Points, in no order, along strands that fork, close into loops and pass close to each other.
(in the rows, 128 means zero)
Two points are linked if the straight distance between their rows is under 108. Some points are linked to none.
<605>: [115 111 114 123 111 192 113 171 151 138 161 134 157  79 108 168 133 134
  95 106 158 106 167 146  69]
<832>: [ 85  93 182 125 124 105  73 139 108 142 100  10 153 149 131 102 127 132
 138 139 111 172 165  99 157]
<75>: [156 170  81 116 112 147 147 182 124 160 118 203 108 124 173 132 130 102
  93 117 134 146  94 134  80]
<539>: [ 94 118 109 131 106 121 129 120 114 119 136 114 111 148 102 124  96 126
 101 124 149 121 142 111 148]
<1173>: [153 137 112  82 105  94 126 189 160 130  65 110 159 109 123 119  90 147
 131 135 146 135 134 144 119]
<91>: [ 79  92 187 126 133 142  86 127 112 137 110  34 150 143  97 128 133 124
 130 138 106 173 169 119 144]
<947>: [162 146 116  78 115 127 125 184 163 128  96 140 160 133 134 151  92 155
 124 107 143 133 133 139 109]
<137>: [ 88  91 175  96 119 153 121 122 128 146  84  86 165 114  90 171 149 117
 135 160 129 153 157 162 123]
<524>: [162 119 143 128 117 115 155 118 139 106 122 114 123 121 106 126 103 132
 148 137 107 113 125 151 109]
<729>: [141 101 147 149 166 177 147 141 104 160  96 138 103  71 118 116 141  76
 119 160 133 134 125 144  83]
<365>: [111 159 156 144  82 107  93 152 137 142 173   6 126 186 147 129  73 146
 116 111 129 131 169 104 145]
<1161>: [104 165 100 139 138 158 159 116 122 130 164 185  92 134 141 129 123 133
  90  95 168  88 144 114 108]
<1159>: [172 152 155 103  83 135 135 176 198 146 139  85 132 155 183 139 104 178
 163 103 150 183 117 149 112]
<649>: [ 81 115 146 123  98 124 129  64 121  99 187 121 124 160 130 135 153 149
 126 110 142  73 149 126 125]
<1082>: [163 127 171 155 186 120 115  78 116  98 126 103 155 127 114  93 121 124
 158 112 105 100 149 118 158]
<993>: [106 171 127 121 152 178 136 110 110 149 145 157 106 143 158 133 113  81
  92  91 158 124 134  98 113]
<591>: [177 132  93 148  53  61 127 150 166 104 141 164 140 132 137 145 124 140
 152 147 112 117  92 142 151]
<575>: [112 126 126 163  87  92 137 116 128  97 169 100  94 170 118 114  91 164
 120 120 158  98 127 131 154]
<849>: [101 136  86 118 154 113 124 148 106 150  78 190 139 117 113 144 112  97
 104 149 128 147 130 118 156]
<308>: [160 109 118 140 161 134 114 132 117 103 130 167 123 151 108  99 127 150
 140 105  72 158 119 132 141]
<587>: [141 117 122 163 153 149 136 121 112 161  99 157 120  54 108 120 158  75
 118 176 128 127 123 128 124]
<996>: [130 112 119 165 187 100 126  58  89 123 157 149  89 129 165  78 188 106
 160 113 106 134  81  92 162]
<878>: [154 133 169  83  86 139 143 159 164 132 106  54 150 104 138 147 113 141
 140 125 141 136 152 162  75]
<124>: [123 166 103 143 140  69 158  66 102 127 148 122  53 121 143 107 115  87
 135 126 149  85  93 109 140]
<826>: [124 136 122 128 151  96 136  67 124 132 150 172 154 112 114 129 178 126
 126 121 148  76 145 100 157]
<203>: [106 126 144 117 149 144 105 116 132 119 113 142 209 110 101 164 161 136
 128 120 143  98 165 140 152]
<903>: [161 108  97 128 139 123 130 161 113  93  91 164 117 152 117  89 120 168
 138 114  97 162  94 143 135]
<1154>: [129  91  64 164 111  91 136 123 139 112 187 179 125 103  75 122 148 144
 105 124 103 125 132 121 123]
<928>: [125 133 141  95 162 124 186  99 113 130  87 148 108  93 107 148 142 116
 116 148 141  85 120 155 100]
<5>: [157 127 130 138 206 181 146 153 120 118 123 157 152 104  93 141 106 141
 103  98 104 101 151 166  86]
<256>: [129 120 100 149  94  70  99 142 104 130  95  75 100 111 103 104  93  97
 132 163  96 133 112 109 162]
<376>: [159 156 146 142  75  63 143 153 163 110 105  57 119 149 126 134  61 155
 141 149 140 109 124 157 132]
<18>: [164 165  95 148  81 140 120 171 163 156 153 135  98 129 171 115  96 104
 126 111 145 169 108  99 129]
<994>: [ 86 104 158 129 108 140 113  47 117 117 182 124 117 155 151 136 170 111
 134 137 117 103 135  98 128]
<497>: [144 145 118 142  81 124  88 156 154 148 151  80 115 141 167 105 116 124
 138 116 134 170 131  76 147]
<991>: [132 123 167 127 132 127 123  35 116 124 166 142 128 141 157 135 180  75
 161 137  90 119 110 101 128]
<154>: [112 113 132 123 210 187 136 132  93 141 135 179 147 116  89 158 146 145
  82 129 102 130 136 176  92]
<409>: [141 125 137 131 157 175 122 121 123 136 129 166 138 132 129 126 132 107
 126 112  85 150 134 121 110]
<980>: [113 128 169  88 157 173  98 109 131 124 122 117 193 128 117 162 126 127
 138 114 123 114 168 135 125]
<241>: [110 130 161 122  98 102  91 147 127 143 136   4 128 159 146 105  91 147
 131 122 135 143 160  93 142]
<651>: [116 134  72 121 146 100 189 160 134 125 174 207 116 119 101 154  93 128
  75 128 124 102 124 158  81]
<1137>: [143  95  94 120 113 120 118 172 127  81  91 132 142 154 120  96 102 188
 141 121 118 156 120 142 151]
<371>: [ 84 114 135  81 144 145 155 165 113 177  51 117 132 104 110 145 125  96
 112 174 155 162 126 143 123]
<764>: [ 88 101  97 108 104 151 134 170 144 117 168 141 128 110  93 170 124 148
  84 113 148 106 166 148  78]
<583>: [ 96 114 128 113  71 117  95 101 129 102 165 113 142 171 161 123 151 165
 125 122 161 112 147 112 145]
<441>: [113  97  84 149 151 100 131 120 113 129 139 171 149  96  67 122 150 129
 108 140 111 123 140 123 153]
<47>: [122 115 114 130  84 146 109 138 148 100 169 130 130 167 158 117 158 190
 128  95 148 143 121 113 126]
<1150>: [136 180 111 171 127  81 173  91 129 130 165 132  42 141 158 118 100  93
 139 112 155 102  73 126 132]
<481>: [119 164 124 124 193 170 155 115  89 148  99 180 114 116 134 124 134  93
 101 122 155 109 129 125 110]
<470>: [105 124 135 144 186 155 118  80  84 122 132 163 112 145 161  86 162 108
 139 115 119 141 107  94 153]
<273>: [125 155  79 138 159  82 191 131 116 132 155 188  66 127 101 120  90 114
  92 113 136 110 100 151 106]
<103>: [129 133 110 140 134  79 143 106  93 119 105  95  49  97 121 101 101  82
 130 142 145 101  87 126 147]
<166>: [135 148 127 147 153 138 126 118 128 159  97 162 174  68  99 146 167  81
 114 169 141 105 151 122 156]
<1095>: [192 137  75 137  90 100 136 165 157 112 115 194 120 110 144 121 146 129
 139 139 107 134  86 135 126]
<795>: [114 160 159 163  76 116 105 147 163 140 185  43 107 206 169 130  66 148
 140 123 136 135 125 109 148]
<965>: [142  91 135 177 110 136 137  86 116 101 187 130  83 127 139  97 164 140
 152 126 106 140 104 111 113]
<1170>: [141 146 139  45 128 144 123 166 133 143  90 106 134 171 187 126 128 171
 147  99 147 171 119 141 105]
<319>: [133  93 109 161 123 117 125  81 100 122 171 162  78 122 130  87 178 112
 137 123  90 145  90 110 137]
<1073>: [122 119 141 153 194 146 134  84 103 133 121 164 166 127  95 136 190 124
 155 164  94 147 126 135 188]
<1121>: [109 119  80 133 125 114 170 167 153 104 192 170 127 117  85 157  92 152
  88 122 133  96 141 167 103]
<81>: [169 141 172 145  73 142 133 151 205 127 153  85 119 167 185 145 117 178
 171 132 137 164  95 152 103]
<342>: [ 78 115  99 121 172 115 160 140  89 138  79 171  95 110  97 123 116 110
  94 160 149 137 113 129 146]
<7>: [165 138 128 121 188 135 157 122 135 115 135 166 173  84  93 154 101 122
 119 116 104  74 155 165  90]
<482>: [130 100 143 110 143 204  98 153 135 107 143 133 150 138 142 135 147 173
 129  79 124 155 150 139  96]
<728>: [130 126 148 122 135 110 138 120 148 103 139 122 178 102  77 184  89 118
 123 105 104  74 167 168  98]
<552>: [172 170 103  86 112 143 148 175 151 134 111 184 137 127 157 162 118 146
 108 118 130 111 106 157  70]
<945>: [ 87 113 114 100 135 122 122 167 111 180  68  97 113 120 116 125 106  84
 117 160 137 194 122 122 143]
<259>: [110 142 114 141 112 125 151  73 127 105 200 148  91 155 136 120 140 142
 116 102 165  73 130 114 117]
<356>: [ 88 111 106 160 107 101 107 129  95 123 119  84  79 145 102 102 101 121
 113 137 128 123 125  94 165]
<659>: [126 169  92 123 189 118 172 118  92 143 112 204 104 120 119 125 120  92
  91 106 130 109 107 129 114]
<408>: [ 87 107 125 102 208 167 167 124  90 121 116 166 119 133  73 155 127 157
  74 111 124 103 139 164  89]
<384>: [162 163  97 137 106 157 131 170 134 162 136 176 102 123 166 132 102  79
 119 102 114 171 108 120 100]
<886>: [178 138 178  82 110 149 134 125 153 129  93  92 144 101 173 122 153 129
 158 136 141 119 136 144  77]
<99>: [113 113  90 141 168  89 164 120  87 135  95 145  80  79  95  97 126  89
 107 153 148 107 112 121 141]
<401>: [132  94  96 141  99  94 103 104 117 125 123 158 139  99 103 122 162 113
 136 154 100 124 114 108 165]
<387>: [113 111 155  79 155 155 136 150 124 151  52 113 156 123 110 153 129 131
 136 160 126 162 135 162 105]
<704>: [113 118 148 121 104 150 135 124 134 133 122 102 132 110 112 128 120 130
 111 138 138 109 154 125 109]
<811>: [189 143 133 128  55  91 122 138 183  94 128 128 165 148 147 142 123 164
 174 133 112 117 102 152 137]
<138>: [131 138 146 144 153 106 102  68 113 136 139 149 151 117 163 112 183  80
 164 149 108 104 114  86 162]
<663>: [125 131 165 159  47 121 124 157 166 141 165  24 103 132 140 128 125 136
 121 141 141 121 147 125 108]
<901>: [133 117 139 135  89 117  68 129 130 119 148  68 126 148 186  85 146 130
 162 135 116 159 118  73 158]
<742>: [101 135 128  97 164 116 178  97 111 134 117 164 138 102  89 165 144 121
  93 142 147  64 148 147 101]
<1182>: [107 108 156 112 175 215  86 148 134 127 133 123 195 127 129 157 142 152
 133  83 124 153 172 141 129]
<1176>: [142 108  92 144 100  74 114 116 117 127 109 128 100  90 106 117 141  84
 143 172  94 128 109 114 151]
<95>: [141 145 125 146 184  92 123  54 109 131 148 166 151 100 131 101 181 104
 148 125 129  91 127  94 177]
<791>: [ 90 143 145 128 199 189 113 112 106 151  96 144 161 152 139 138 154 119
 130 137 148 154 144 123 180]
<829>: [136 100 148 147 116 133  62 137 123 133 118  62 136 130 157  90 138 110
 163 141  86 192 130  80 162]
<374>: [157 128  64 140  93 108 141 140 141 123 163 211 115  95 127 129 164 132
 106 132 128 113 107 115 120]
<897>: [ 72  83 172 130 133 147 124 125 112 123  93  75 147 116  69 145 132 115
 124 151 111 155 161 148 142]
<865>: [ 81 111 109 108 185 119 162  98 101 122 131 181 144 113  80 154 159 158
  92 124 152  77 149 154 119]
<528>: [115 138 133 134 131 118 117 108 134 138 123 164 190  83  94 156 175 113
 116 140 144  86 152 111 163]
<547>: [108 116 119  86 123 171  95 145 133  96 153 144 142 174 171 120 163 208
 123  82 151 134 136 128 115]
<349>: [110 131 168  98 125 160 103 117 145 133 134 107 176 120  99 200 100 107
 143  93 108 112 170 156  96]
<807>: [155 121  95 119  95  87 129 185 148 102  82 108 128 123 118 101  94 170
 134 143 145 150 105 139 145]
<1048>: [156 142 165  64 146 161 127 143 135 132  79  97 144 130 178 122 134 149
 161 120 141 150 133 126  93]
<1177>: [160 147 140  75 102 126 134 182 161 139 122  95 132 189 189 134 110 188
 150  94 153 187 100 140 116]
<597>: [157 130 128 117 112 160 114 136 137 145 117 154 134 135 154 128 122 100
 144 114 101 166 119 114 107]
<278>: [164 132 151 111 169 152 175 131 104 136  75 138  92  93 135 111 130 107
 124 148 125 108 110 160  72]
<65>: [137 102 124 145  99  97  49 137 119 106 117  97 200 144  99 106 115 163
 140 112 109 127 160 111 182]
<1132>: [125 155 114 172 105  86 167 116 135 121 164 125  60 167 128 122  80 135
 124 132 149 104  92 141 144]
<144>: [ 90 137 146 139 209 179 128  88  67 133 114 179 119 169 142 116 170 112
 125 121 135 146 107 120 160]
<517>: [144 111 147 150 130 124 152  92 130  86 155 118 101 154 135  89 129 153
 161 119 105 119 106 142 127]
<157>: [127 149 168 149  77 127 110 135 177 135 178  64 116 196 202 122 108 163
 171 128 139 157 104 111 130]
<1165>: [148 145 163  97  52  95 148 147 173 128 114  62 125 143 146 159  88 146
 148 145 147 125 123 163 105]
<143>: [184 163 168 198 100 123 131 131 187 103 176  99 128 157 171 116  99 177
 159 120 138 111 115 127 141]
<479>: [151 142 122 158  78  64 130 151 142 122 118  70  92 126 111 121  79 112
 140 157 113 114 119 127 143]
<847>: [151 116 156 137 108 159  80 122 141 136 136  97 140 121 153 118 138  89
 163 134  75 179 141 100 123]
<378>: [ 96 124 134 122 156 162  97 136 118 150  83 132 166 116 112 137 177 127
 128 160 147 167 144 117 187]
<799>: [ 89 127  98 143 137 129  99 134  99 161  82 151 136 103 116 128 141  86
 128 175 134 163 118 103 197]

A piece is all that can be reached along the links. How many separate loops has the piece of each point below (a circle has one, a figure eight two, a Y none), and how many tips (points with one link)?
<387>: loops 1, tips 2
<807>: loops 2, tips 0
<273>: loops 2, tips 1

A fork is a point with three links, a tip a point with one. Leave the first point through the second and follow the links. Name the first fork or tip that comes.
<1177>, <1170>: <256>
<605>, <764>: <649>
<241>, <832>: <945>
<649>, <583>: <980>
<408>, <865>: <528>
